A landscape with many peaks, sampled at points; each row gives a point and its height.
From any point a climber steps to the highest of the 5 points nearest to it. It stops when none of these is higher. Distance is the straight distance between rows; heights are no part of it.
fabip (h 62.4): [170 144 136 122 135  92 130 110 231  80 172 141 134 131 100 129 198]
tamik (h 45.4): [124 145 129 163  89 145 137 112 161  93 132 178 108 192 129 130 181]
Lopo (h 79.0): [148  74  94 109 124 126 125 159  80 152  87  79 158 133 196 138 111]
panod (h 57.2): [177 146 202 140 162 123 122  97 211 115 174 147 112 108 103 108 187]
sez (h 62.7): [108  96  92 105 101 176 118 161 122 173  89 143 141 150 190 133  70]
bok (h 55.1): [141 150 209 162 167 128 122  91 134 131 163 144  98 107  81 109 155]
zurul (h 55.2): [111 162 126 139 143 109 132 110 120 101 143 128 130 111  87 140 127]
liron (h 69.9): [127 142 125 153  78 158 122 123 212  95 144 193 113 199 140 131 181]
Vigu (h 32.3): [121 123  99 101 136 105 140 137  87 143 113  93 153  96 129 134  93]
kagiv (h 76.0): [108 112  93 127  94 151 137 148  94 159  96 135 119 156 158 116  87]
zazar (h 51.3): [167  85 193 101 179 127 107 156  84 193 104  73 150  60 171 114 106]
geduv (h 27.7): [114 147 112 156 109 117 140 106 133  77 140 140 107 169 105 133 168]
gen (h 75.1): [141 100 107  92 146 102 120 150  86 145 105  70 160  88 151 137  92]
sop (h 66.7): [103 144 105 143  99 130 151 118 101 105 125 146 103 164 113 131 131]
dumu (h 52.9): [141 149 149 137 154 112 119  99 183  80 163 141 125 122  96 142 190]
Fedup (h 25.9): [128 125 115 103 152 108 127 142  90 151 115  93 154  75 120 135  88]
bigap (h 47.3): [149 109 181 108 167 121 118 148  84 194 115  88 138  60 141 108  86]
somo (h 51.7): [123  81  95 105 109 169 108 169 115 176  82 128 146 154 212 143  78]
fefo (h 63.5): [105 144  99 129 118 116 147 119  92 115 125 118 123 139 103 129 111]
pezun (h 33.3): [136 147 119 147 130 103 129 107 171  72 154 133 120 152 102 142 196]
loto (h 46.9): [132  58 107 118 119 180 107 170  90 159  81 101 154 155 236 151 110]
dibav (h 61.3): [104 150 119 152  86 172 121 121 178  97 124 194 105 197 134 137 165]
ruvam (h 64.0): [106 138  92 126 106 117 145 131  85 131 114 120 119 147 118 129 101]
gutop (h 73.1): [100 135 100 147  88 150 143 126 102 141 116 155 104 169 131 118 104]
vedu (h 44.6): [100 151 109 157  89 151 134 118 129 105 133 163 106 183 115 130 153]
tukig (h 56.2): [135  96  95 104 125 103 140 148  88 141  96  90 150 115 153 132  92]
Ruz (h 72.5): [138 111 122  91 167 112 112 153  92 155 113  78 158  64 143 133  95]
saduk (h 55.0): [132  78  93 115 104 160 122 164  98 167  80 117 146 153 201 136  96]
Ludum (h 70.6): [104 143  97 141  93 135 146 126  83 123 122 142 108 166 126 125 113]
geg (h 38.4): [104 149 124 117 152 112 129 123 104 128 140 116 137  88  89 130 108]
zud (h 54.2): [150  99 167  95 173 128 108 157  94 181 109  79 155  54 154 123  96]
Mefe (h 58.8): [191 138 183 122 145 108 129 109 242 109 179 146 126 102 106 105 187]
sodal (h 74.8): [ 99 137  93 130  89 163 130 139 114 149 104 157 112 169 140 123  94]
ruva (h 49.9): [117 156 135 145 153 110 124 100 148  74 156 136 130 124  87 143 164]
muko (h 34.4): [125 136 170 119 166 125 126 124  96 160 129 115 133  64  98 115  81]
vozum (h 56.3): [147 157 173 144 166 118 112 102 186  93 168 150 121 109  89 132 184]
Pud (h 51.2): [122 106  82 113  99 122 145 150  81 149  95 107 129 142 156 122  91]
gefe (h 41.1): [138 142 117 157  99 113 143 103 170  75 147 154 112 183 114 133 193]
Bib (h 59.0): [166 150 162 134 148 118 122 105 214  82 177 145 130 115  92 132 190]
kun (h 73.6): [ 69 145 107 132  94 176 123 130 133 145 119 176 101 169 139 131  91]
Ropu (h 45.5): [120 143 196 141 157 130 124 115  97 160 144 124 112  74  87 112 102]
ponad (h 68.9): [170 138 117 134 102  89 146 112 217  67 165 141 133 164 110 118 202]
Nezum (h 82.8): [130 133 186 124 155 124 127 125  80 184 132 106 129  60 111 102  82]
lofe (h 69.7): [140  78  88 110 112 134 136 159  92 154  85  97 149 137 187 127  97]
zekes (h 19.4): [111 134 105 111 143 105 130 135  95 139 116 102 140  93 113 136  90]
kov (h 55.9): [165 146 204 151 173 125 113  94 171 110 165 147 105 102  99 118 182]
gesi (h 4.2): [121 131 144 102 158 115 120 142  99 157 131 101 141  72 106 123  87]
Mozod (h 78.0): [ 95 115  92 112  94 166 130 146 113 164  96 151 120 160 160 122  71]
fozev (h 54.9): [124 151 191 149 164 136 118  97 145 113 170 146 110  97  88 122 150]
kekas (h 46.5): [109 155 113 150 125 112 135 109 119  89 143 136 122 150  90 142 153]
voti (h 66.6): [159 132 112 152  87 113 135 117 197  77 151 156 111 189 124 122 201]
Kanu (h 83.8): [143  82  97  94 151 104 123 157  88 144  99  63 170  96 167 148 111]
Gak (h 69.6): [108 104  94 113  94 159 139 156 112 166  93 140 124 159 181 123  76]
pufin (h 32.6): [113 141 161 127 157 119 120 123 104 147 145 120 133  76  92 129  96]
rizu (h 71.0): [145 125 123 159  80 144 135 115 204  91 136 176 109 202 133 117 196]
lav (h 47.2): [108 136  91 115 126 108 140 128  88 131 122 105 134 119 114 133  99]
vak (h 53.3): [116 156 158 146 166 121 116 104 154  92 162 136 125 113  86 140 159]

Two climbers start at each pair of points below. Name the first point that both come to, or write -.
saduk and Fedup -> Kanu
bok and Mefe -> fabip
geduv and geg -> Mozod
fefo and Pud -> Mozod
gesi and Vigu -> -
somo and loto -> Lopo
kekas and fozev -> -
